Points, in no order, along strands that fork, close into loops and pass close to each other.
In the rows, 128 means zero.
Points whose rows are less than 92.3 apart are linked; no others are. Some points are linked to none.
(252): [ 99 121 166 127 152 153 151 182 169 146 103 161 147 155 142 117  75 150
  99 129 142  85 120 128  95 161 154 112]
(1130): [180 132 127 125 147 163  77 206 112 126 150 183  85 101 104 108  95 208
 107 150 142  83 136 104 129 122 108 109]
(673): [128  83 116  91  89 150  87 122  97 161 111  72 135 106 140 125 129 108
 142 122 120 123 130 135 122 120 126 143]
(639): [140 156 107 167 119 131 143  85 115 105 181 118 155 153 159 141 147 130
 107 140 143 177 107 134 174 103 137  52]
(920): [113  76 158  97 126 164  97 164 142 165  79 134 135 152 133 114  82 119
 133 128 127  88 137 138  68 134 116 153]
(785): [172 117  96 143 101 138 148 130 112 181 138 121 100 101 141 136 158  65
 160 120 146 141 191 139 115 100 186 121]
(792): [120 131 154  81  82 110 150  44 165 115  75 111 128 173 129 124 147 108
 181 125 128 128 148 206 110  88 136 145]
(208): [113 102 167  85 133 142 128 110 156 156  47 117 125 154 123  99 109 104
 167 139 141 102 156 157  36  97 147 141]
(1735): [129 135 135 129 124 141 156 138 122 109 150 145 168 110 173  98  70 122
  76 170 143 146 115 138 165 123 159  52]
(2050): [161 123 140 141 164 168 110 213 134 138 133 171 116 162 140 116  83 186
  95 173 123 125 154 127 122 144  97 105]
(535): [ 98 109 171 125 157 150 126 177 168 158  79 172 144 165 127 132  86 144
 115 116 141  79 130 111  73 160 135 140]
(1306): [131 107  81 111 112 122  86 100  92 158 121  46 125  92 107 113 194  98
 172 102 119 128 145 117 104 120 126 145]
(1315): [ 66 141 152 123 143 117 167 111 162 109  83 164 167 176 121 131 107 130
 103 137 121  92 103 135 115 164 127 148]
(829): [147 138 121 112  66 142 157  98 155 127 148 146 144  95 174 142 110  58
 124 132 150 153 136 178 172 131 188  98]
(1444): [100 117 120 118 104 135 142 134 134 100 124 115 176 136 150 121  91 147
  89 144 114 126 103 157 173 165 151 102]
(1544): [ 93 129 116 130 111 116 145 119 136  98 126 102 175 166 140 153 123 156
  98 130 108 122  93 161 176 166 133 110]
(100): [125 122 120 114 144 126 115 165 145 113 118 170 110 120  83 112 122 213
 109 115 135  55 110  97 139 134 126 164]
(589): [ 96 157 153 146 133  82 180 138 161  56 102 190 160 148 103 127 115 182
  69 175 112  67 123 137 140 184 130 165]
(1625): [ 92 148 125 132 171 136 162 118 155 140 115 127 125 171 113 159 147 138
 130  95 139 105  93 117  93 153 140 155]
(96): [100 145 110 118 140  97 139 102 135  93 143 105 142  86 129 123 134 153
 117  90 144 114  81 100 140 146 150 123]
(2001): [120 176  95 148 129 126 171  86 153 109 169 114 110 148 134 159 167 124
 140  94 150 147  97 158 135 139 173 117]
(580): [155  99 129 107 129 144  60 197  86 158 117 120  93 126 154 125 119 132
 137 122 110 127 143 106 102 153  92 180]
(81): [136  91 130 127 107 170 111 161  97 174 135 103 119 129 159 135 123  91
 139 138 123 175 140 143 128 118 135 134]
(966): [137 149  81 152 157 118  88  97 109  97 177 109 153 131 145 114 146 177
 113 138 146 138 107  98 167 116  79  73]
(563): [158 116 124 119 107 143 140 130 100 170 133 102 124  78 157 116 129  96
 130 126 153 137 135 108 130 107 185  96]
(1815): [149 100 131 136  98 164 163 140 144 164 153 150 136 120 170 122 106  78
 133 143 141 173 137 144 147  98 188  92]
(1520): [154 105 112 102 124 139 108 141 101 177  81  78 103 118 120 116 138  77
 171 125 115 113 175 157  56  99 155 139]
(1388): [126 116 151 115 134 135  98 182 122 130 136 166 115  70 122 109  77 194
  91 110 149  56 129  93 129 120 152 118]
(1155): [109 103 152  78  93 148 119  69 157 137  73 100 133 181 127 121 133 110
 162 130 126 139 131 191  97  94 127 147]
(1263): [115 161  90 117 127  87 163  65 160 108 133  91 127  72 116 131 170  99
 160  88 134 118 102 131 118 137 174 149]
(2118): [130 136 125  86  74 106 135  44 165 112 105 108 141 132 128 146 149  93
 173 102 120 126 133 214 127 108 145 138]
(65): [107 162 154 105 146 120 188 103 174 143  80 162 124 128 125 136 114  77
 157 112 147  87 132 160  59 141 169 144]
(492): [168 142 149 167 179 147 107 144  97 140 143 154 134  98 144 125  82 134
 106 151 130 148 141  74 127  71  90  55]
(1703): [154 114 126 125 137 131  83 183  67 155 136 105  96 118 159 126 137 128
 144 116 119 155 147  91 117 138  98 156]
(1689): [116  99 115 107 118 150  87 145 105 148 116  95 130 163 130 146 134 136
 138 118 111 127 120 135 126 148  86 175]
(1387): [150 136 130 149 114 141 129  85  99 109 153 118 171 118 151  98 106 116
  86 164 148 168 115 103 194  86 126  44]
(200): [ 66 126 126 110 151  70 141  84 168 113 111 114 104  79 107 113 152 152
 138  96  98  74 104  65 111 117 105 179]
(1338): [164 130 125 128 152 143  78 174 110 123 150 164  98  73 115 107  90 212
  97 119 151  73 135  84 128 108 129  97]
(1416): [152 139 140 173  87 142 152 134 103 139 182 141  96 157 123 160 150  91
 148 134 144 228 153 137 148  82 123 124]
(2144): [150 167 106 190 141 127 127  60 113  97 193 127 139 143 133 138 167 113
 123 137 148 189 115 113 158  74 109  52]
(585): [101 113 167  82 143 109 148  80 142 140  45 119 106 137 110 100 127 120
 166 134 129  90 150 130  48  82 129 156]
(1383): [117 132 125 127 114  58 118  88 143  60 128 109 182 129 115 150 148 179
 100 116  62 107  96 140 194 172 116 128]
(756): [ 57 140 171 103 154  80 173  92 151  97  87 170 116 108 112 125 107 105
 115 119 110  81  96 116 104 139 111 155]
(2142): [136 172  85 168 145 126 161  91 147 126 192 111  89 144 129 154 188 124
 153  94 161 164 121 131 120 114 146 117]
(984): [141 108 112 118 123 154  96 176 119 137 141 137 129 125 128 119  98 188
  99 142 138 110 128 113 152 137 112 123]
(811): [153 124 136 155 161 149 125 144  94 146 150 142 130 103 157 120  92 141
 102 156 154 144 127  88 139  84 121  56]
(1437): [148  97 111 115 101 156 108 184 127 118 140 150 158 129 129  93  87 195
  76 181 124 101 144 133 165 149 122 109]
(551): [ 78 147 149 117 140  66 158  30 163  79  90 125 128 159 119 140 168 109
 146 109  65 123  93 149 132 137  99 149]
(1804): [ 92 127 113 131 130 120 138 124 160 105  95 142 166 203  99 158 156 183
 104 139 103  90 112 134 151 171  87 173]
(1128): [127 159 117 126 108 104 141  81 124  73 148 106 158 117 147 145 128 117
 104 120 134 150  78 160 185 165 171  92]
(2139): [166 156  68 136 116 110 158  94 135 158 146 122 111  68 143 117 171  77
 137  97 168 116 189 127 131 116 195 110]
(273): [ 80 129 132 125 131 130 150 134 162 117  86 156 177 201 108 143 123 157
  89 148 119  95 119 139 124 169 114 159]
(1092): [138 162  91 157 168 131 156 126 136 160 170  95  74 137 115 148 196 121
 165  90 154 160 139 130  89 131 147 138]
(1726): [155 173 120 184 175 129  99 109  80 125 166 149 164 119 107 127 119 103
 124 136 117 186 134  81 133  61  53  86]
(929): [136 151 107 138 121 123 142 143 136  75 143 140 167 133 132 122 104 211
  67 182 128  86 126 144 157 149 118 109]
(853): [142 122 103 122 165 109  77 162  82 150 150  72  98  75 123 107 168 140
 157 100 137 129 149  65  96 141 118 153]
(1647): [ 53 140 171 115 128  88 160  90 164  96  68 185 177 180 112 124 103 102
 105 172 105 106 115 152 112 168 109 141]
(262): [130 130  98 138 134 136 125 121 110 155 162  84 115 122 135 139 172 125
 151 109 149 160 112 118 136 122 138 115]
(1682): [113 131 131 121 178 115 149 138 145 157 108  95 101  77 111 132 133 141
 146  81 136  78 124  83  67 133 158 145]
(615): [160 130 166 176 182 153 141 174 116 148 140 156 116 142 152 136  80 131
 128 150 129 182 137 118 118  83 116  66]
(1325): [ 91 140 139 113 123  78 137  57 160  84 103 105 165 155 111 161 150 129
 138  99  67 125  81 162 157 145 118 145]
(917): [ 86 118 107 127 144  90 126  88 161 109 127 115 133 137  97 135 163 181
 138  97  98  91  89  89 143 143  84 178]
(607): [124 128 113 120 133 138 116 158 141 123 101 162 139 197  87 149 151 200
 106 144 120  91 125 117 148 175  81 183]
(866): [109  82 126  93 106 162  84 129 123 153  94  95 135 181 129 126 119 124
 139 136 105 131 127 162 117 130  84 169]
(1603): [188 127 135 144 141 139  71 169  76 129 136 173 140 119 138 101  84 155
 108 175 111 175 161  84 154  86  58 104]
(1363): [126 134 110 104 145 114 160  94 149 151  70  99 101 104  97 120 149 104
 175  99 130  85 153 148  50  99 158 150]
(297): [116 135 150 119 128  63 119  53 129  42 134 116 133  42  86 143 131  73
 130 123 124 125  80 127 180 173 149 132]
(32): [127 159 144 163 136 147 151 164 105 156 162 125  75 184 129 157 160 106
 144 111 124 202 148 142 101 127 116 143]
(268): [135  84 131 140 118 162 120 172 114 144 147 130 148 150 153 107  94 125
  99 171 116 201 136 134 176 108 115  99]
(1504): [163 101 142 130 115 153 117 183 108 182 110 114  85 124 147 129 132  45
 160 138 103 169 184 151  76 111 151 147]
(1998): [ 86 139 128 106 128  66 144  38 171 107 102  89 116 103 108 116 176 120
 166 100  77 114  95 111 117 115 107 160]
(443): [156 121 146 139 136 133  98 185  67 150 143 117 104 124 164 119 117 116
 142 135 125 204 149  97 131 109 108 143]
(1642): [148 131 137 139 143 143 145 136 113 124 148 152 155 108 167 107  70 133
  76 168 141 140 124 105 143  87 145  38]
(838): [171 137 136 163  95 128 150 157  92 151 170 134  72 142 120 150 165  79
 164 118 133 221 182 133 119  91 134 147]
(729): [164 103 177 143 158 147 110 213 101 167 113 123  89  97 161 129 105 114
 141 127 125 146 162  98  95 129 138 112]
(879): [163 103 140 130 134 145 107 150  80 159 143 104 118  73 162 111 124 117
 121 128 155 135 140  76 136 106 157  91]
(1884): [114 157  85 129 131  93 128  67 161 105 162  66 135  95 119 131 197 124
 167  82 129 138  96 111 134 140 159 138]
(2112): [156 104 147 145 105 154 145 131 117 150 155 137 145 120 168 116 100  92
 115 154 149 185 130 121 171  81 163  80]
(281): [148 137 112 156 113 157 172 138 139 170 161 134  85 147 141 169 155  85
 151 107 146 154 159 161 103 115 160 133]
(1540): [ 88 113 174 134 147  65 139  72 127  36 129 133 110  48  80 155 108  72
 124 148 117 118  80 136 176 173 126 135]
(1464): [122 126 100 130 112  82 105 102 140  75 144  97 175 132 113 140 158 199
 110 110  97 107  93 122 190 164 112 121]
(1789): [ 98  87 149  89  99 156 101  96 154 141  69 101 157 190 130 123 115 120
 150 141 109 125 125 175 103 112 106 151]
(1782): [170 153  90 159 126 111 124 148  74 159 159 102  70 117 106 120 197  73
 175 105 120 187 194 117 102 112 147 144]
(768): [116 152 125 140 173 125 154 156 151  96 121 168 140 158 111 131 108 213
  87 130 145  72 106 107 121 160 121 137]
(1381): [132 102 131  90 125 154 114 123 131 168  73  87 114 147 127 121 121  90
 167 136 132 125 153 177  49 101 140 156]
(416): [177 173 151 175 163 124  88 130  70 120 142 152 168 112 115 122  99  97
 139 128 113 201 147  75 121  59  59 109]
(1855): [ 73 133 172 122 125  94 163 146 149  77  96 174 165 122 108 111  65 122
  88 163 124  75 113 151 132 182 131 146]
(1566): [ 92 134 157 103 124 117 153 156 129 103 125 141 153  82 141 110  56 124
  93 133 142  95 103 139 135 155 174 108]
(795): [ 53 129 179 108 131  80 162 116 146  89  88 187 137 116 108 113  77 118
 101 142 114  66 107 133 132 150 108 156]
(364): [189 123 109 140 120 148  82 177  90 123 154 157 144 128 131 102  96 172
  94 200 115 153 154 107 172 101  69  93]
(25): [101 156 143 141 146 109 172 151 163  89 103 195 154 162 102 126 112 198
  78 156 131  62 128 112 128 168 131 155]
(831): [164 161  85 165 145 114 144 138 108 164 170 100  71 105 107 132 204  98
 175 100 141 167 175 114  96 120 156 127]
(935): [166 156  93 173 122 123 138  92 106 140 202 103 108 111 126 119 200  92
 158 111 173 179 155  98 147  90 151  99]
(177): [114 153 127 157 130 156 145 143 112 150 166 127  98 210 130 163 161 121
 133 121 126 194 129 165 124 143 105 139]
(819): [ 97 149 125 132 173 121 159 133 154 118 105 154 134 157 116 147 122 179
 103 107 138  87  98 105 112 160 124 149]
(1557): [173 100 174 150 140 146 121 194 100 173 123 122 103  96 158 124 114  76
 148 143 133 179 164 109 107 102 162 116]
(1808): [137 149  74 144  89 116 136  75 148 136 174  93 100 131 113 160 214  99
 170  82 138 145 146 162 123 129 143 135]
(780): [119 133 121 130 176 133 113 146 124 166 118  95  93 141 109 147 168 129
 156  86 129 124 132 114  66 144 109 183]
(1849): [101 142 154 139 109 100 177 144 164  50 113 160 189 145 118 118 103 182
  63 191 114  84 130 164 152 189 124 154]
(1438): [138 111 109 125 158 127  87 154 106 147 154  94 106  82 129 112 146 169
 134 100 153 111 123  67 118 136 120 138]
(377): [139  94 149 160 138 166 144 187 130 150 147 144 139 153 155 117  87 106
 112 158 124 201 134 143 142 109 134 102]
(1143): [ 72 134 192 107 120  91 153  71 170  73  66 179 162 181 114 121 103  69
 126 180 108 131 112 193 118 155 112 129]
(1399): [122 134  84 128 151 114  87 132 126 115 158 112 128 155 100 132 170 204
 148 107 135 128 101 100 154 158  76 160]
(1433): [138 124 118 134 111 140 109 119  99 116 155 109 166 127 167 107 116 143
  87 149 140 152 112 111 190 119 131  66]
(2054): [106 160 142  95 122  88 170  35 170  77  91 141 126 132 115 155 145  81
 168 115 120 120 116 196 126 133 136 155]
(1604): [120 110 164 125 154 146 111 192 137 149 114 159 106  91 135 123  74 174
 110  99 148  57 133  97 102 141 151 117]
(671): [135  78 144  96 131 160  69 191 113 163 100 120 107 127 141 128  92 134
 132 128 119  97 135 118  91 144 113 164]
(1521): [ 97 140 104 116 122  97 139  52 161 118 112  79 127 127  98 145 191 117
 168  89 106 122  99 143 114 118 129 160]
(1578): [153 119 157 173 161 163 142 184 129 143 141 166 131 161 147 124  75 125
 110 166 119 210 141 134 133  82 104  88]
(791): [154 146 130 162 160 136 125 143  88 146 168 125 112 133 143 138 128 128
 136 130 141 195 137 103 135  81 104  91]
(1268): [112 167 103 128 128  70 120  49 161  79 159  78 147  66 118 111 173 121
 152  95 134 141  84  93 156 158 168 124]
(1099): [ 96 151 122 104 145  92 174  82 149 104 112 112 121  81 117 137 130 104
 145  97 128 110  82 128 115 140 163 154]
(825): [152 137 134 151 149 137 109 161  75 144 163 130 116 148 152 132 124 137
 130 141 122 203 136 111 145 113  87 118]
(1559): [170 108 162 155 119 139 127 192  94 173 130 127  91 118 146 130 127  48
 158 141 119 204 183 132 104  89 163 140]
(17): [152 154  82 150 135 117  92 104 109  78 167 123 163 123 138 114 128 193
  81 165 130 111 122 106 177 117  81  59]
(1154): [ 84 107 165  81  98 133 142  98 171 125  72 136 165 158 132  99  80  92
 134 145 120 110 108 173 101 125 131 132]
(1228): [108  98 124 105 106 123 102 117 148 118  92 154 130 167  85 134 154 185
 131 132  86  67 113 110 158 141  67 187]
(383): [116 166 113 145 144 135 182 118 142 104 155 136 140 160 157 143 107 131
 100 135 145 144  94 161 144 141 171  89]
(587): [167 119 150 127 149 161  75 222 117 137 124 177  81 127 124 120  90 193
 113 136 130  84 142 103 116 144 120 127]
(374): [ 99 128  96 135 144 109 109 109 152 105 131 100 142 170  97 149 180 187
 147  97 103 113  89 110 157 162  78 168]
(1380): [153 147 133 123  75 136 144  89 121 109 152 134 161  97 171 118 124  74
 109 138 156 160 117 144 195 132 185  72]
(1875): [136 163  82 156 166 119  83 118 100 101 194 118 134 145 123 122 160 179
 129 130 134 162 120 106 155 129  59  94]
(226): [157 111  93 112 105 147 134 127 115 183 110 105 111 111 134 132 140  68
 162 123 134 116 176 167  87 100 175 125]
(1149): [126 112 125 120 100 148 127 188 153 117 124 170 157 144 109  99  95 195
  71 175 124  68 135 141 148 156 130 138]
(1591): [154 138  94 127  67 123 131  69 132 134 160  98 131 106 151 144 186  82
 145 100 142 142 143 158 162 122 166 112]
(149): [113 141 128 142 120 106 164 137 151  59 125 132 176 149 128 125 108 198
  73 175 116  88 116 155 168 173 119 134]
(1556): [162 142 169 169 192 145 109 184 110 143 133 164 104 114 149 138  77 151
 125 140 124 165 152 100 113  91  89  73]
(752): [140 145 101 106  64 108 130  50 157 114 144 103 143 115 135 158 169  88
 157  88 120 131 128 194 151 133 165 122]
(808): [124 123  85 122 120  97  87 111 136  79 154 114 152 114  95 119 169 218
 123 119 119  93  95  91 186 145  96 139]
(1176): [129 151  80 143 153 121  89 134  97 109 185 107 125 164 124 130 174 182
 147 115 125 174 110 114 160 153  61 131]
(68): [139 158 118 147 128 150 176 116 131 129 159 144 135 134 168 135 112 111
 113 140 153 157 109 149 149 111 177  69]
(953): [ 95 143 126 123 155 143 152  98 154 159  94 114 119 169 108 159 158 111
 148  96 136 116 120 137  69 134 137 167]
(425): [ 82 116 131 116 155  94 138 107 155 133 102 121 110 113 106 126 143 153
 135  92 112  71 107  82  90 122 113 179]
(1959): [118 114 105 131 128 145 103 142  97 149 147  88 123 148 142 144 147 140
 146 113 131 153 119 125 133 145 104 144]
(2104): [133 132 155 137 183 143 155 162 143 172  95 103  94 106 130 145 138 122
 153  91 142  93 139 112  62 139 166 121]
(1824): [136 114 128 114  79 142 129 170 158 101 107 174 156 149  83 106 125 201
  87 182 107  62 128 142 156 157 121 163]
(356): [170 145 141 155 110 140 135  70  99 116 157 134 159 111 158  98 119  84
 106 152 160 167 132  92 192  74 149  57]
(381): [104  84 124  81  85 135  85 126 113 143 101  98 146 100 129 122 106 144
 125 114 115  89 119 116 133 122 113 149]
(1376): [185 100 157 136 131 140  70 163  61 143 142 128 137  98 156  91  95 121
 125 150 146 172 154  60 160  84  98 110]
(434): [143  87 128 135  61 170 125 133 131 170 154 122 105 154 145 146 148  55
 148 140 106 203 158 176 134 100 130 140]
(2): [140 120 146 145 164 175 124 206 158 148 118 179 143 190 129 117 103 182
  82 169 136 110 150 132 109 176 111 124]
(8): [ 76 108 196  81 107  86 140  69 176  79  57 170 161 167 118  87  85  79
 136 181 108 139 115 201 129 140 105 124]
(509): [ 91 130 160 119 122 114 152 167 147  82 121 160 169  99 131  96  46 137
  73 158 139  92 111 149 144 172 153 120]
(1716): [ 93 131 148 100 126 124 163 129 134 123 109 137 144  88 135 128  84 110
 121 107 140  94  96 132 112 140 167 130]
(559): [114 144 145 107 127 154 174 108 173 159  94 153 131 151 144 142 115  72
 150 114 147 102 134 175  64 135 174 135]
(731): [115 120 163 137 153 151 147 191 152 135 123 160 134 129 155 107  58 162
  90 135 145  93 127 124 111 149 152  80]
(219): [ 73 107 183 109 122  70 133  94 111  54 112 143 135  67  90 143  80  73
 109 161 110  97  96 159 175 165 109 135]
(1558): [147 142  84 156  86 135 157 100 130 153 178 115  79 140 127 174 192  92
 153 104 147 158 170 159 122 116 147 137]
(1952): [143 112 107 108 110 137  85 170 118 109 127 162 103 131  64 114 139 210
 127 123 122  67 105 100 154 136 103 177]
(2111): [ 82 123 171 117 171 135 144 133 160 155  71 162 129 147 114 142 115 133
 130 103 132  66 129  97  58 142 131 157]
(1379): [112  63 151  91 119 170  94 155 145 168  83 114 134 141 155  92  84  93
 134 144 121 112 134 161  70 121 136 144]
(1717): [138 109 113 145 120 150 119 147  99 131 161 120 151 151 151 121 110 153
  99 164 130 172 131 121 183 109  99  84]
(143): [179  92 149 123 130 142  59 202  74 143 142 144 108  94 154 100  88 141
 116 154 131 157 153  72 150 108 103 124]
(1545): [110 166 118 113 102 109 174  60 168  94 119 137 130 133 133 165 141  87
 145 104 130 120  94 188 136 143 156 147]
(1241): [124  68 137 106 114 178 108 161 126 171 111 107 127 130 161 116  98  87
 137 141 124 135 136 144  98 127 142 131]
(234): [160 162  94 145 121 122 122 127 125  66 158 139 166 124 126 116 114 213
  70 184 129  89 125 136 153 130  89  80]
(411): [147 127 121 132 163 144  99 178 105 147 144 136 110 134 138 133 114 177
 120 128 139 125 127 104 130 142  95 129]
(1834): [169 152 125 171 136 135 138 115  94 145 179 118 104 120 130 140 168 105
 153 134 158 197 152 102 131  73 131  96]
(1951): [160 105 105 147  44 147 141 121 126 167 164 131 100 141 138 158 162  56
 151 127 131 181 191 174 140  91 140 141]
(1731): [143 139 118 173 125 149 160 117 122 127 180 136 127 163 153 149 132 122
 115 146 150 185 111 143 157  96 143  77]
(1105): [182 144 159 161 151 134  78 155  72 130 130 162 163 111 126 114  77 117
 125 157 118 204 159  82 139  64  71 108]
(1082): [137 120 145 134 162 167 104 208 137 155 110 173 117 188 130 136 107 165
 113 134 133 122 147 115 103 181 104 157]
(788): [151 172 117 192 160 129 125  84  97 118 186 147 143 133 114 141 143  96
 122 140 138 188 122  94 135  47  86  63]
(1827): [163 134  85 155  82 125 131  81 111 140 177 104 114  99 137 134 209  88
 154 105 162 156 173 120 159 105 163 111]
(1470): [149 131 111 127 167 145  88 182 118 131 146 142  95 129 112 126 130 203
 133 109 143  98 120  91 122 159  88 163]
(1527): [145 164 127 125  95 118 135  72 115  69 151 128 160  88 157 125 114  91
 101 140 152 154  99 154 199 158 176  74]
(963): [120 158 135 113 118  72 111  49 131  65 141  92 152  48 112 119 148 103
 121 102 138 136  80 107 178 163 166 121]
(35): [185 128  82 148  99 124 161 113 115 170 140 129 110  81 146 126 155  63
 142 117 161 131 210 121 142  95 197 109]
(199): [107 119 132 107  89 111 136 146 145  94 100 187 140 136  77 110 125 200
  94 157  95  43 122 128 168 132 114 175]
(1014): [146 145 126 147 120 158 151 144 133 183 130 129  65 171 129 163 158  71
 159 113 136 161 175 171  81 121 143 156]
(1336): [111 141 131 126 154 147 126 130 124 171 100 100 101 181 111 158 170 103
 152 105 133 136 143 146  51 142 112 177]
(1451): [ 80 125 115 107 131  72 136  66 158 108 122  82 121  72 102 114 157 126
 157  99  93 104 107  89 115 120 120 161]
(657): [144 148  91 116 137 114 170 108 150 157 105 109 103  82 113 134 151  91
 163  90 141  91 157 139  71 122 186 136]
(188): [137 103 114 133  72 168 169 122 165 147 151 160 140 126 181 126 108  62
 125 146 136 168 140 179 155 115 181 101]
(1342): [ 78 129 148 100 121 130 168 110 158 117  86 147 163 160 126 128  94 100
 126 129 126 107 100 165 110 147 140 139]
(1238): [ 57 111 192 106 125  75 156 103 135  64  98 166 135 103  97 124  74  81
 109 164 103  89 107 161 149 155  95 141]
(1841): [110 128 106 130 104 134 136  91 136 137 141  88 131 160 122 167 173 113
 149  97 119 135  96 156 141 134 131 137]
(993): [110  88 113  97 101 115  88  95 111 136 120  77 142  95 116 121 148 151
 139  94 115 100 112  99 146 129 115 154]
(2037): [107 141 136 133 108  84 138  84 142  73 120 104 189 163 118 160 142 147
 109 110  79 121  88 169 186 172 130 125]
(499): [118 161 104 142 111 127 168  89 145 104 156 119 139 150 147 156 140 117
 121 116 135 145  91 172 161 147 174 108]
(288): [147 150 106 128 173 128 107 169 142 112 143 160 103 130  87 124 134 225
 119 115 140  81 110  90 119 141  94 148]
(2176): [130 119 124 121 153 153 106 180 132 141 102 169 123 185  99 141 131 187
 115 130 128  96 127 116 119 174  96 171]
(72): [185 107 132 119 127 152  72 226  90 133 139 168 103 129 148  94  89 161
 116 165 107 150 150 108 149 129  90 135]
(105): [ 93 140 174 109 161 130 167 119 165 154  69 149 126 127 119 140 112 100
 145 103 146  74 120 127  43 144 159 142]
(2007): [172 128 140 163 115 151 141 107  97 139 162 139 148 125 141 118 116  90
 124 150 155 193 135 108 166  57 143  75]
(1447): [153 101 128 109 116 145  93 165  87 181 100  78  92 125 142 127 134  58
 157 136 114 145 171 155  70 116 133 152]
(1832): [137 100 163 130 145 167  98 224 148 151 110 177 107 127 131 112  74 175
 107 126 131  74 148 113 110 158 130 128]
(2158): [ 91 107 181  71  84 117 136  73 174  96  72 137 165 142 128  86  73  77
 142 156 108 141 112 217 123 129 129 125]
(1704): [118 100  97  96 109 112  87  86 113 145 111  56 136  84 111 115 173 129
 164  95 115 106 122 106 115 115 113 152]
(1405): [142  97 102 110 109 135  80 137  70 169 125  55 120  93 129 118 171  95
 162 118 120 132 150 112 115 122 124 147]
(134): [ 85 107 132 100 102 112 123 120 154 100  82 175 134 154  87 118 132 172
 107 141  84  47 119 114 151 131  88 181]
(1229): [141 116 162 137 174 159 128 187 118 171 113 120  91 111 151 137 112 132
 135 106 139 115 135 103  85 144 145 107]
(648): [114 106 102 109 130 118  86 123 111 129 142  93 136  84 120 115 140 178
 126 100 144  96 103  73 141 128 118 143]
(2164): [112 131 124 113 102 128 155 128 133  97 142 128 175 118 162 115  80 116
  77 160 130 144 103 161 175 154 165  80]
(1919): [146 145 143 150 119 151 139 164 102 172 137 129  73 169 137 155 159  66
 155 116 105 189 171 158  80 129 126 164]
(945): [152 128 116 127 161 135  78 160  99 139 157 128 106  70 129 110 110 189
 112 107 162  92 122  65 120 116 125 101]
(635): [ 77 143 154 100 145  94 179 105 142 105  95 147 129  93 115 132  93 102
 127 107 130  91  87 126 110 149 147 147]
(1393): [185 120 112 121 115 157  82 204  94 120 145 171 114 148 127  92 101 188
 103 192 108 144 146 128 165 137  81 130]
(2091): [167 107 149 143 151 143  81 152  67 152 141 112 115  73 153  96 109 131
 114 135 154 139 153  51 136  90 121  89]
(1825): [ 81 148 160  96 131  80 170  35 157  93  80 135 118 139 119 130 154  98
 159 124  99 116 101 160 117 119 106 148]
(1742): [143  82 120 119  73 169 110 130 109 177 131  99 122 134 157 130 135  59
 146 144 113 178 149 165 135 108 143 126]
(198): [112 131 117 142 116 162 143 126 127 153 152 104 116 186 133 167 152 107
 139 116 134 164 112 168 125 136 130 135]
(1851): [153 165  67 116 123 104 163  91 144 145 126 105 115  60 113 120 167  83
 158  91 154 103 163 129 106 126 200 131]
(69): [175 134  93 162  79 111 134 134  93 157 164 120  79 122 112 148 186  63
 172 113 141 193 207 129 124  97 138 150]
(1715): [142 117 142 145 161 163 140 194 144 137 139 161 137 143 162 112  65 177
  78 167 144 115 136 121 123 130 121  74]
(1750): [ 75 123 129 116 138  89 147  73 162 107  85 133 128 150 109 138 150 156
 128 110  82  89  99 104 136 137  83 164]
(1519): [114 150  90 136  98 113 138  67 159 122 151  80 121 153 105 164 204 110
 170  78 121 135 116 170 121 129 138 151]
(557): [140 133 102 132 176 120 101 161 101 160 136  69  87  99 112 125 171 129
 167  85 126 130 143  93  71 142 126 173]
(583): [124 100 104 101 106 132  81 145 131 125 103 139 124 143  84 130 144 186
 136 117 109  79 112 100 150 144  79 184]
(457): [104 118 130 107 149 113 149 118 139 138 101 106 117  97 120 129 129 143
 141  89 130  78 105 100  86 128 139 155]

A piece is all that can be reached along the links. How many separate loops has the piece of each point below (a circle has one, a figure eight two, a Y none), and how many tips (points with one link)?
(1380) => loops 0, tips 4
(1143) => loops 1, tips 1
(752) => loops 0, tips 2
(585) => loops 1, tips 2
(1176) => loops 2, tips 1
(1268) => loops 2, tips 0
(199) => loops 1, tips 0

A fork is a point with three links, a tip a point with one. Leave the first point through the second and follow the links. Name the first fork or tip that comes.
(2050); (2) => (1315)
(364); (1393) => (563)
(1521); (1998) => (1520)
(563); (879) => (499)
(557); (780) => (1750)
(374); (1399) => (1438)

Name the points in between on the shortest way along the links from the first point to the second, in order.
(1834); (1951) => (791) (825) (443) (1703) (580) (671) (920) (1379) (1241) (81) (1742) (434)
(377); (1527) => (268) (1717) (1433) (1387) (356) (2007) (2112) (1815) (188) (829) (1380)
(35); (457) => (785) (226) (1520) (1447) (1504) (1559) (1557) (729) (1229) (2104) (1682)
(72); (829) => (1393) (364) (1603) (1105) (416) (1726) (788) (2144) (639) (1731) (68) (383) (499) (1128) (1527) (1380)
